Points, in no order, along strands that fork, close into loops and pass close to each other.
Two points are linked if the straight distance between their rows is under 115. Some points are linked to none.
gata: [  4  26  -7  -8  44  39  26 -20 -19  87   4  12 -53 -94  26  43  15   9
  39  35  -6]
fivos: [ 46 -38  20  10 -53  -4  54 -15  12 -83   7   7 -21   7  39  14 -20  19
  36 -24   0]
Nuno: [ 44  -6  40 -20 -33 -39  34 -35  34 -15   2  10 -43  36  19  12  14  77
  52  -4   3]
Pitif: [ 60   5  -1 -10  14 -35 -16  30 -17 -60  41 -21  -4 -77  87  16  21 -53
  11 -14 -47]
Kigez: [ 82 -34  13  -7 -47  33  22  25  24 -77  34  -6   8 -80  64   9 -40 -17
 -11 -31   1]
beseb: [ 14 -53  30   2 -60  54  20  -2  36 -48 -36  22 -16 -30  10  15 -51  27
   2 -36  38]
Lerul: [  1 -40   0 -16 -21  -4 -92  22  21   7   1   1  10 -31   9 -34   9 -33
 -26 -23   9]
nugub: [ 40 -50  -7  37   5  96  39  22   8 -31 -21  12  -1 -52   4  50 -17 -72
  44 -26  -9]
Gol: [-15 -36 -13  47 -33  49  22 -11 -29 -22 -71  53  13 -13 -43  21  -3 -45
  -4  33  50]
bita: [-53  77 -38  33  40  -1   8   9  -3  33  41 -61  68  75 -10   5   5  19
 -25 -10 -37]
nis: [-47 -52   2  10  14  54  96 -27 -62  38 -79  37   0   4 -37  12 -24 -17
  46  54  22]
fotor: [ 43  -9  39 -13 -32 -13   2  11   2 -42  22   8 -24 -92  84  33 -27  -4
 -24 -35 -27]
gafiv: [-50  55 -44  11  18  26 -29  -2  23  44  53 -40  53  26 -47 -14   7 -12
 -30  11  34]
guk: [ 18  28 -27  34  -6  -9  33  -8 -49 -79 -29  25  -5  18   2   8  -9  -4
  -7 -24 -17]
ziz: [ 23   6  -1 -23  35 -15 -38  44  70  28  32 -52  68  63 -30 -38  38 -19
   0  -1  22]
Baren: [ -3 -20  -5  56  11  35  48 -36  -9  12  21  26 -42 -42  -7  77 -49 -70
  21   7   1]
ses: [ 65   0  -8  25 -68  -9 -16 -33 -10 -33  32  24 -20 -19  39  10  39  -6
  12  26   4]
vopin: [ 12 -48 -11  31 -42  78  -3 -24 -27  22 -79  46 -15 -21  -3  16  14 -24
  16  40  17]
danu: [-19   9  12 -40  24   1 -23  -7  53  93  85 -38 -12 -32  12   7   1  11
  26   7  11]
mupu: [-14  73 -21  10  32 -61  -8   9 -18 -20  39 -10  40  50 -17   5 -18  28
 -63 -20  -6]
poboz: [-20  17 -14   6   8  36  69 -65 -57  70 -14  33 -44 -19 -20  43 -27  -8
   2  73   4]
Kunag: [-69  51 -35  35  25   3 -14  26 -17  39   8 -24  59 104 -19 -24  -2  48
 -19 -19 -36]
desuz: [ 29 -46  -2  14 -20  91  13  -5 -41  34 -74  36  -1 -57  37  40   9 -37
  27  25 -21]
semot: [ 16  -2  16 -22  43 -53 -30   5  53  13  67 -47  17  35  -3   4 -14 -53
 -20 -12 -15]
fuzaf: [-13 -51  28  -9 -48  50   1 -18  33  10 -49  26 -31 -34  -2  -6 -43  37
   5 -13  77]
Bufam: [-36  54 -29   8   2 -21 -76  53 -45 -11 -21  20  59  17  -4 -42  13  25
 -79 -13 -20]
larom: [ 70 -24   7 -11  23   8  10  32  13 -50  -7 -16   5   0  33 -10  32  -3
  79 -51 -19]
Puv: [-34 -20 -14  21 -40  -5 -31 -13   4  -6 -19  16   7  55 -45 -29  -1  13
   3 -11  26]
Tubik: [-35  68 -13 -14  18 -23  15 -39  29  42  53 -38   6   9 -45  17 -23  41
 -40  21  47]
tiz: [-22  25  -4 -23 -14 -48 -64  25   1  -3  -9  -6  52  47 -16 -54  14  51
 -78  -9   0]
Kedu: [ 14  -7  76 -77  27 -64 -39  47  30 -46  -3 -14  -3 -69  52 -13   7  26
 -23 -20   7]
pina: [ 63 -14  47 -57  35 -87  19  40  18 -30   9 -17  -4  49  44 -51  14  -6
 -36   9 -39]
muti: [ 68   8  17 -40 -20 -50  11  10  -1 -56 -25  -1   4  15  23 -54  32  61
   0  -3  40]
bota: [  5 -44  65 -32 -41 -40 -28  14  22 -25   4  10 -22 -71  92  13 -35   1
 -35 -39 -36]
guv: [ 73 -10   3 -12 -10 -41 -15   9  33 -13  45 -15  25  58   2 -35  46 -13
  20  26   5]
zeg: [ 23 -31  22 -27 -36  23 -38  -8  41 -13 -33  20 -16 -30  -8 -29   3  44
  10 -20  84]
tagad: [ 22 -17  -2  11  18  55  23  11   8 -28 -28  10  -5 -35 -16  25 -15 -29
  31 -37  39]
tud: [  8  45   0 -12  -6 -57 -16  -6 -10   2  14 -32  12  57  17  -1  50  46
 -16  10 -71]
nidag: [ 49  32 -16  -7  47 -22  21   6 -16 -34  -4 -11  -8   9   5   8  26  29
  47 -49 -20]
Dobus: [ 23 -41  -5  12   0  86  -2  36 -16   0 -59   9  -5 -66  45  32   6 -45
  29 -28 -46]
rov: [  1 -11 -11  15  17  55  43  -7 -25  -5 -64  29   8 -37 -35  32 -30 -34
 -13  12  61]
suvod: [ 34  49 -27  11 -29 -28 -42 -20   9 -21  55 -18  28  16 -19   1  37  -8
 -38  36  13]
dorug: [-33  22 -16  -2  15 -25 -27 -20 -13  26   9 -29 -15  28  -3  -3   3  16
   3 -19 -69]
Doler: [-56  31 -36  43   7  20  14 -10 -35  32 -33  14   2  54 -51 -22  -4  33
  -6  17 -22]
sune: [-58  12 -28  37 -15  15   7 -39 -25  42  -7  26 -25  25 -50   4 -25  -8
 -18  38  -6]
Likas: [-40  23 -31   6  34  -3 -68  62 -47   0 -58  14  39  16   0 -50  16   0
 -38 -52 -37]
zofe: [-75  89 -37  50  18  37  18   6   4  32  43 -43  80  69 -30   0  12  32
 -24  20  33]
lezos: [  5 -31   4 -18  47  50  -9  24  11  16 -28 -11 -21 -61  15   3 -10 -18
  49 -50  15]
fubo: [-61 -24  -8  60  18   3  62 -33 -18   6  24  21 -51   0 -52  50 -43 -48
  22  17  -2]
luzas: [-60  58 -17   2 -18  20  36 -61  26  56  72 -35  -6  32 -42   2  -6  40
  -6  61  37]
Fuva: [-84  20 -17  35 -29  16  27 -45   9  40  56  -6 -16  53 -59  -1 -11  15
  16  45  12]
nek: [ 55  -8  37 -45  27 -85 -11  28  19 -29  42 -28   2   1  55 -21   6 -45
 -29   2 -38]
tenut: [ 52 -56  14   3 -72  40  31   1  14 -83   3   4   0 -27  45  -3 -42   0
   6 -33  -7]
rarez: [ -4  58   4 -28  16 -52  -1  -9  33  12  40 -28  27  41 -41   2 -10  49
 -53   4  37]
Sadi: [ 28 -26  13  37 -36 -36  66  -8  10 -99  27   4 -17  16   2  18  11  -5
  48  -5  18]
kavo: [-30 -13  -7 -12 -31  -9 -80 -19  22  30   4  -9  13  19 -18 -41  12  -3
 -28   2   1]
Busad: [-48  24  12 -42  22 -34 -78  55   4  18 -24 -26  39  16  -1 -59  34  61
 -26 -25 -15]
vuk: [-52  50 -34  16  23  11  -2  15 -44  49 -48  13  24  69 -21 -29  12  82
  -1 -13 -36]
Maf: [ 69  -2   4 -14 -21   6  -7  -5  25 -43  -4   2  -6 -25   4  -6  23   7
  34 -12  74]
tof: [ 55  -5  17 -21  11 -74 -10  -4  29 -15  76 -22   6  29  30  17 -15 -67
 -32  -1 -31]
rado: [ 77  13   2 -30  20 -39 -16  33   9 -11  22 -32  23  45  25 -37  80  -9
  22  19 -47]
Puti: [-39 -33  -5 -23  15  55  22 -14 -59  85 -75  31 -16 -33   2  -5 -27 -40
   5  23 -31]
tarib: [ 30  20   8 -35 -12 -39 -37  16 -21 -37 -31   2   2  -6  26 -42  41  54
  -9  -9  -2]
vuros: [-67  14 -20 -11  61  16 -62  59 -32  47 -56  -1  29 -18 -26 -44 -11  -6
 -41 -25 -23]
kefiv: [  4   2 -10  -5  56  49   3  -4  -1  60  13   0 -23 -69   5  25  -1 -28
  45 -14  21]
rala: [-22  18 -36  11  37  16 -40   6   3  44  13 -19  11  -9 -39  -6  16 -31
   8   0   4]
gulo: [-46 -35   6  46 -12 -21  32 -35  17 -18  52  13 -39  12 -40  44 -32 -23
  28  10  29]
basut: [-19  24  49 -72  63 -62 -44  52  57  35  26 -57  23   9   2 -11  20  37
 -25   1 -21]
suv: [ 83  -1  40 -51   5 -76  40  17  16 -53  -7 -11   8  55  34 -47  28  35
 -10  10  11]
ton: [ 51  16  -9  10 -48 -41 -25 -29  14 -13  56  -1  -3  36  -8  -6  45   4
   7  39  -9]
Pir: [-90 -31   4  19  35  15  89   4 -32  12 -43  40 -17  13 -60  -5 -62 -26
  10  10  56]
Zeraf: [ 73 -52   7  -6  -2 -19  -8  15  34 -37  17 -12  10  37  18 -27  35 -42
  74 -14   2]
podan: [ 24  -8  29 -48 -17 -35 -31  26  -2 -60 -35  -4   4 -55  54 -35   8  32
 -27 -28  -4]
ronu: [-65 -23  -3  36 -59   1 -10 -43 -10  14 -23  32 -34  33 -53  -6 -24  16
 -15  28  22]
lub: [-31  17  64 -85  50 -63 -76  65  34   9 -16 -26  38 -11  -1 -49  37  58
 -16  -1  -6]
Kuneg: [-31 -53  -4   8  -6  24 -22  -5  -6  -3 -57   9 -31  15  14 -19 -35 -19
   9 -57 -41]
puzim: [ 29 -18   2  33 -22  41  18 -19   8  14  13  31 -35 -70  36  72 -31 -27
   7 -19   1]
fev: [ 80   6 -18  21 -30  -4  -2 -18 -19 -50  41  13 -16 -57  66  13  27 -39
  19   3 -30]
Zukar: [-50 -82  23  29 -28  55  57  -9   8 -22 -35  30 -38  -6  -6  37 -71 -23
  17 -16   5]
lef: [-55 -18  -5   9  16  39  85 -46 -60  58 -29  43 -34  14 -34   9 -29 -30
  27  59   0]
farin: [-32 -83  14  22 -13  88  92 -13 -21  23 -62  33 -21 -22 -10  28 -50 -21
  41  20  15]
vovas: [-66 -17 -11   5  13   3  -9 -22 -20  47 -16  -6 -32  35 -10 -19 -32  -2
  17 -30 -61]
para: [ 18  29  -9   5  17  34  36 -50 -29  64  -4  25 -40 -65  -9  67  -9   0
  11  49  16]
tati: [ 19  70 -50  29 -10 -14 -10  -9 -25 -28  23  14  31  16 -47   3  25   4
 -31  30  33]
lugek: [  4 -44  28 -13 -23 -31 -65   9  20   7  18   8 -19 -43  54  -1  -4 -27
 -12 -29 -33]
Tigil: [-10  41 -30  42   9 -22   0   1 -38 -47  12  24  16  44 -34   7 -11  -6
 -32  -6  -9]
gom: [ -3 -10 -13  62 -44   2  45  -5 -35 -99 -14  33 -20  26 -16   8  11 -12
  29  -7  -3]
Ziso: [ 71  41  19 -52  45 -51   0  56  26   6  29 -47  31  38  26 -23  98  37
  18  38 -35]
Lole: [-43 -67  14  11 -16  47  27 -10 -20  -4 -76  21 -40   4  11   7 -77 -13
  -3 -47 -33]
kuviz: [  0  -5  32 -60  43 -55 -40  23  42  23  28 -34   2 -10   9 -12   3  -3
  -9 -19  -2]
mol: [ 14  15  -3 -10  29  31  37 -33 -26  30 -32  16 -25 -74  -8  66 -25 -21
 -36  34  45]
mene: [-19  59 -33 -12  14  22 -42   6 -17  46 -18 -11   8 -27 -10 -17  66  50
  17  37 -25]
roni: [-61 -11  -5  40 -34 -11  23 -47  26  25  74  13 -33  14 -55  24 -21  -8
   5  43  49]
Mupo: [-11  59 -35  10  -5   2 -45  -3  29  18  58 -55  58  30 -21   7  44 -13
 -36  20  -4]

How many points has the smallest loop of links through each point below? Write none if it is on no loop.
nugub => 7
fivos => 20
vuk => 16
Busad => none

A piece is two or more points that can be reached from each other along the links. Count, over all rows, the pieces, the separate loops (a circle has one, a figure eight two, a Y none), the forks (points with three links) and the tips (points with one).
pieces => 3
loops => 4
forks => 11
tips => 9
